Points on a hilly landscape, in no order, each with its height.
From any point a ball rolls to the lowest of the 2 points nearest to it. It stops when none of these is lower. Distance is the straight distance between rows; heights are no part of it.
Q121: [ 15 -13  18   3  -4   2   1   1   6 -13  -4   5  -4  -2 -10 -12  -5 -12
   0  -6  20]  height 31.5
Q143: [  0  -1  10 -11 -19  -6  10   5 -14  -1 -14 -23 -10   8 -13  11  -5  16
  13  13  -6]  height 44.1
Q46: [  2   8  -2  -5   7   0  -7   3  17   0  23  -7  -8   9   2   0  10   5
 -17  17   1]  height 74.1
Q167: [ -4  10   7  10  -3   2   3   2  -6   5 -14   5   0 -13  -9  -5 -14   5
  12  27  -7]  height 18.9
Q470: [ -2  -9   3   4   9  11  -8 -23  -5  20  21   8  10 -13   8 -16   3  -8
  -8  14 -13]  height 35.7
Q33: [ -1 -18   6  -4  12 -11   0  -9  21  -9   9   4   4   7  -8  -7  18  -4
 -20 -19  -5]  height 30.9
Q138: [ 10   0  -2  -4   8   9 -19  10  13  -4   3  -7  -9   3  10  10   1  13
  -8  11   6]  height 77.8
Q16: [  3  12  -6 -11   6  -3   9  -5   7  10  12   5  -3  21  -1  -6  -9  -2
   4  14  17]  height 24.4
Q451: [ -4  21  -6   4  -9   4  21   0  -3 -11  -4 -13 -15   4  -8   5   7  -2
  12   2  12]  height 52.5
Q544: [  0  -1   0   2   4  -9   3  -6  -1  16   4  -6   9  -7  -4  -7  -7 -17
   8  -1  -9]  height 41.0
Q876: [  8   5   0  -2   1  -8  -9   5 -11   0  -5 -17 -11  -9  -3  25  -6  12
  -2  14  -6]  height 83.2
Q105: [-11  -3   5   0  14  -7   5 -18   9  -8   3   8   9   9  -1  -9   9   2
  -4 -13  -6]  height 36.8
Q887: [ -2   7 -11   4   4  11   1  -3   8 -12   5  22   2   5  12 -16  12 -12
   3  -6  15]  height 61.3
Q126: [  1   3 -22  -4  -7  10  -2  27  12 -13  -5  -9   1 -11   4  12  12   0
  -1  -5  -2]  height 23.5
Q210: [-10   6   4 -11 -21   2  -6   9 -19  -7 -16  -5 -12  -1   2   8   1  28
   9  12 -14]  height 33.6
Q211: [ -3   0  -6 -23   0  -8  -9  -7 -10  12   3  18  11   9  16  -2 -11   5
  13   2   1]  height 38.2
Q957: [ 11   9  11  18   4  -6   8   7  17  -7  -9   1  -8 -17 -24  15   2  -2
 -10  19  -5]  height 89.2
Q743: [-11 -22 -17   6  21  14  13 -26  -3  12  14   0  -1   2   1  -8  18 -14
 -21 -16  -3]  height 28.4
Q443: [  8   8 -13   5  -5  -1 -20  19   3   7   3  -6   0   4  17   7   0  -6
   2  -7   0]  height 54.3
Q477: [  1  -4   9  -7 -10 -12   9  -4 -21  11   6 -14   7   4  -7   9 -11   3
   2  -7  -2]  height 48.0
Q209: [ -3   6 -19   8 -16  11   2  26  -4   1 -15 -12   1  -9   4   9  -1  -4
   9 -13  -6]  height 35.2
Q101: [-11  -2   2  10   2   8  20   0  -1  -6  -4  -2   3  11  -7   5   2  18
 -13 -18   5]  height 68.8
Q190: [  5   1  -3  -4   7  -3   3  -2  16   8  31  -6 -14   4  -5  -8  12 -17
 -23   7   5]  height 71.1
Q889: [-11 -24 -10   5  18   6  11  -7  18   5  12   3   0  13  -8 -12  16  -7
 -28 -20   1]  height 23.8
Q390: [  1   9  -2  -6  -5 -17  17  -7 -13  10   4  -9   4  -6 -12   6  -9 -17
  12  -3  -1]  height 44.4
Q328: [ -5   1   1 -15  -4  -8 -13   3  -5  -6 -16  18  10  -5   4  -7  -9   5
  15   5  -7]  height 43.5
Q424: [-12  -5   2 -10  -4  -2   7   5  -9  -7 -13  11  11  11  -1   6  -7  22
   0 -17  -2]  height 72.3
Q300: [ -2   5  20  14  -8  -5  11  -3  -2  -7  10 -10  -3  11  -5  11   4   9
 -17 -12   2]  height 64.8
Q701: [  3   1 -16   3  18  10   9   3  19  -6   7  10  -7   7  -2 -14   8 -13
  -9  -5  20]  height 64.9
Q311: [ 13   4  12  -7  -9  -9  -3  14   6  -3   8  14  12 -16  -2  -1  -3 -10
  -8   7  -4]  height 18.5
Q526: [-11  -1 -11   6 -15  13 -16   1 -23  14  -1  -4   5  11  26   4   2  10
   3  -8 -10]  height 42.4
Q935: [  5   9   8  -5 -15  -2  11  -6 -15 -16   1  -2 -10  -3  -4  -3   0  -7
  15   1  16]  height 45.7
Q79: [-10  12   3  -3   8 -14   6 -12  18   5  14  -4   0  17  -7  -9   8  -2
  -4   3 -11]  height 43.9
Q628: [-11  14  18  22  -7   3  13  -3  -6 -10 -13  -2 -13   1  -8   6  -1  18
   4   2  -5]  height 74.3
Q129: [-12   6   0   1   1   4 -11  -3 -15   4 -20   2  -7  -2   5  -2 -11  21
  17  20 -12]  height 25.1
Q703: [  5  -1 -14 -11   4   1   1  18  21  -6   0  -8   2 -12  -8   8  11  -8
  -6   9  -4]  height 15.3
Q601: [ -2  -4   6   0 -13  16   7  13   8 -16 -11 -16  -5  -8 -12   0   9  11
   5   6   5]  height 61.2
Q680: [ 12   8   8   3 -11  -2  -4  19   5 -10  -8  -5  -9 -12  -8  21   5  10
  -6  17  -5]  height 86.2
Q984: [  1  -6 -15  -1  18   1  10  -5  16   9  12  -8  -8   6  -9 -10   4 -19
  -8  -5  10]  height 67.9
Q768: [  0   1   5  -8  -9 -10 -14   0  -5 -14  -3  23  14  -5  13 -10   1  -6
  10 -14  -4]  height 47.4
Q293: [ 20   0  21  11  -3  -3 -14   9  14  -3   3  10  -3  -7   2  -5  -8 -14
  -5   7   9]  height 24.7
Q973: [ -2 -19  -5  -5  -5  14 -22  -8 -21   7  -1   4   7  -3  21   2  -1   7
   3  -2  -3]  height 38.6
Q357: [  3  15  -7   3  -4   2 -18   8  12  -9   4  14  -1   5  20 -10   6  -8
   7   1   4]  height 56.1
Q131: [ -4  -8  13  12 -13  -8  -1   3 -24  12 -15 -11   3  11   0   8 -16  14
   1 -13 -11]  height 52.3
Q498: [ -2  -5   2   1  11  -1  -1 -10   2  36  11   7  16  -7   1 -14 -12 -14
   3   8 -13]  height 38.1
Q855: [  5  -7  19  -1  -4 -16  -6   2  -6  -4 -17 -11  -3   9  -6  10 -13  16
   6   0  -5]  height 52.8
Q789: [  4   4   9  -1  -3   6   4  13  18 -24 -13  13  -3 -14 -13  -1  10   5
  -1   8   7]  height 54.1
Q47: [  0   6  -5   6  -8  -2 -19  -3   0  -8   8  15   9  -5  22  -9  13 -18
   6 -13  -6]  height 50.9
Q264: [  9  -7   2   1  12   2   0   0   8  10  -7  -6  -1 -12 -12  -1 -15  -4
   2  25  -1]  height 12.7
Q493: [  9 -17   6 -11  18 -13  -5 -16  -8  -7  -6   7   3  -3   1   4  -8   4
   4 -10   7]  height 82.0
Q475: [  5  -4  -1 -11   2  -5  -9   0   9  -9  18   4   6 -21   0  -1  15 -12
 -13  -1  -9]  height 13.4
Q214: [ -2  15 -13   4  14  -2  16 -12   2  -2   5   7  -9  22   3   1  -4  -4
  -1 -10  20]  height 11.7
Q467: [ -4  15  -4   4 -20   9 -11  26 -11   4  -7   0  -3 -10   9   8  -4   8
   3  14 -11]  height 53.5
Q816: [  0  14  -2  15  -8   8  -3  15 -19  -3 -16   0 -14 -25   0  16  -5  12
   5  12  -9]  height 57.8
Q859: [ -3   6   5 -10 -11  -6  15 -15 -20 -13   5   6  -2  14   0  -1   1  -1
   8 -14  20]  height 41.2
Q257: [ -1  -2   9  29   0  10  -3   3   3  16   0  -7   3   5   3  -2  -7   7
 -16  -1  -7]  height 57.5
Q645: [ -5   5   6   9  -4  -1   2  -4  13  12  17  -4   0  19   2 -19   4 -13
  -4   1  -1]  height 39.9
Q515: [  1 -12  11   5  -4   7 -13 -13   7   9  24  -3   0   1   8 -17  14 -13
 -14   4  -8]  height 32.0
Q289: [  1  -5  -5   0 -16   1   8  24   2  10 -10 -15   9  -1  -8   8  -7  -4
   3  -7  -3]  height 45.0
Q905: [  6  -9  21  20   7   4   1 -12   5   5   6  -7  -2   4  -8  -1  -2   5
 -21  -4  -1]  height 60.8
Q342: [  0 -16 -17 -10  16   7 -21 -11  -2   7  -1   1   7   8  21  -1   2   6
   5  -2   1]  height 35.0
Q427: [  2   8  -4  -5   6  -6   0  -5  -4  17  18  22   6   8  12  -7  -7 -10
   0   3   6]  height 32.9
Q199: [ -1 -26 -20  -5  25  10  -4 -23  -1  14   2   2   4   4  14  -2   8  -7
  -3 -13   0]  height 31.3
Q577: [-14  -6  -2 -22   1 -11   8   1   4  -3 -11   8  17  18  -4  -6  -5  11
  13 -14  -4]  height 75.6
Q19: [  1   6   2 -10   1   1  -2  12  11 -17 -23  19   1 -10  -7  -4  -4  11
  15  18   5]  height 49.0
Q497: [ 11  -2   0   5   7  -4 -10  -4   2   6 -17 -14  -7  -9  -5  -4 -16 -13
  22  14   1]  height 20.0
Q345: [ -3   4  16  15 -10   2   4   1   6 -20 -17 -13 -11  -7  -8   1  11   6
  13  -5  -3]  height 68.7
Q517: [  8   2  -6  -9   9  -6 -12  -5  -5  -2   1 -10 -10   5   8  14  -4  11
   3   3   3]  height 80.9
Q569: [ -6   7  -5  14 -12   9 -18  17  -6   7  -3  -1   2   4  18   5  -1  10
  -2  -4 -11]  height 47.7
Q349: [ -8  17  -9   3  -3   9  16  -8 -24   1   7  -6  -9   2   0   9  -4   6
   2   4  11]  height 57.9
Q291: [ -7 -10 -10 -29   7 -11   9 -16  -8  -5   1  17  16   5   2  -1   0  -3
  15 -19   4]  height 78.8
Q182: [  3 -12 -13 -22  24 -12   8 -12   0   0  -5   4   8  -6  -8   3  -6  -7
   8 -13   6]  height 80.5
Q403: [  6 -14  -9 -10   9   5  -3  -1  10 -12   9 -15  -2 -26 -11   2  15 -10
 -11   3  -4]  height 8.9
Q941: [  7  -5  13  -1   0  -4  21 -16  -9  -3   5  12   2   1 -11  -8  -6  -9
  -3  -9  20]  height 36.7
Q871: [  0   1  -6   8   2   9   1   1 -16  -2  -8   2  -3 -14   1   5  -4   6
   1  -4   2]  height 60.6
Q75: [  0   3   6  20 -14   3   8  20   9  17   1 -14   5   6  -8   2  -8  -2
  -8  -1  -5]  height 52.4

For each start below, name the point where the ball stops.
Q131 => Q515
Q628 => Q403
Q443 => Q889
Q816 => Q889
Q855 => Q264
Q577 => Q403
Q451 => Q403

Call two points neighbours if one is among the 2 nearest of the other. Go from one point of each pair to the other, from neighbour to neighbour, staying as low as possible. Name the highest point that can't be avoided.
Q264, Q403 => Q871
Q214, Q515 => Q357
Q264, Q889 => Q79
Q264, Q515 => Q544
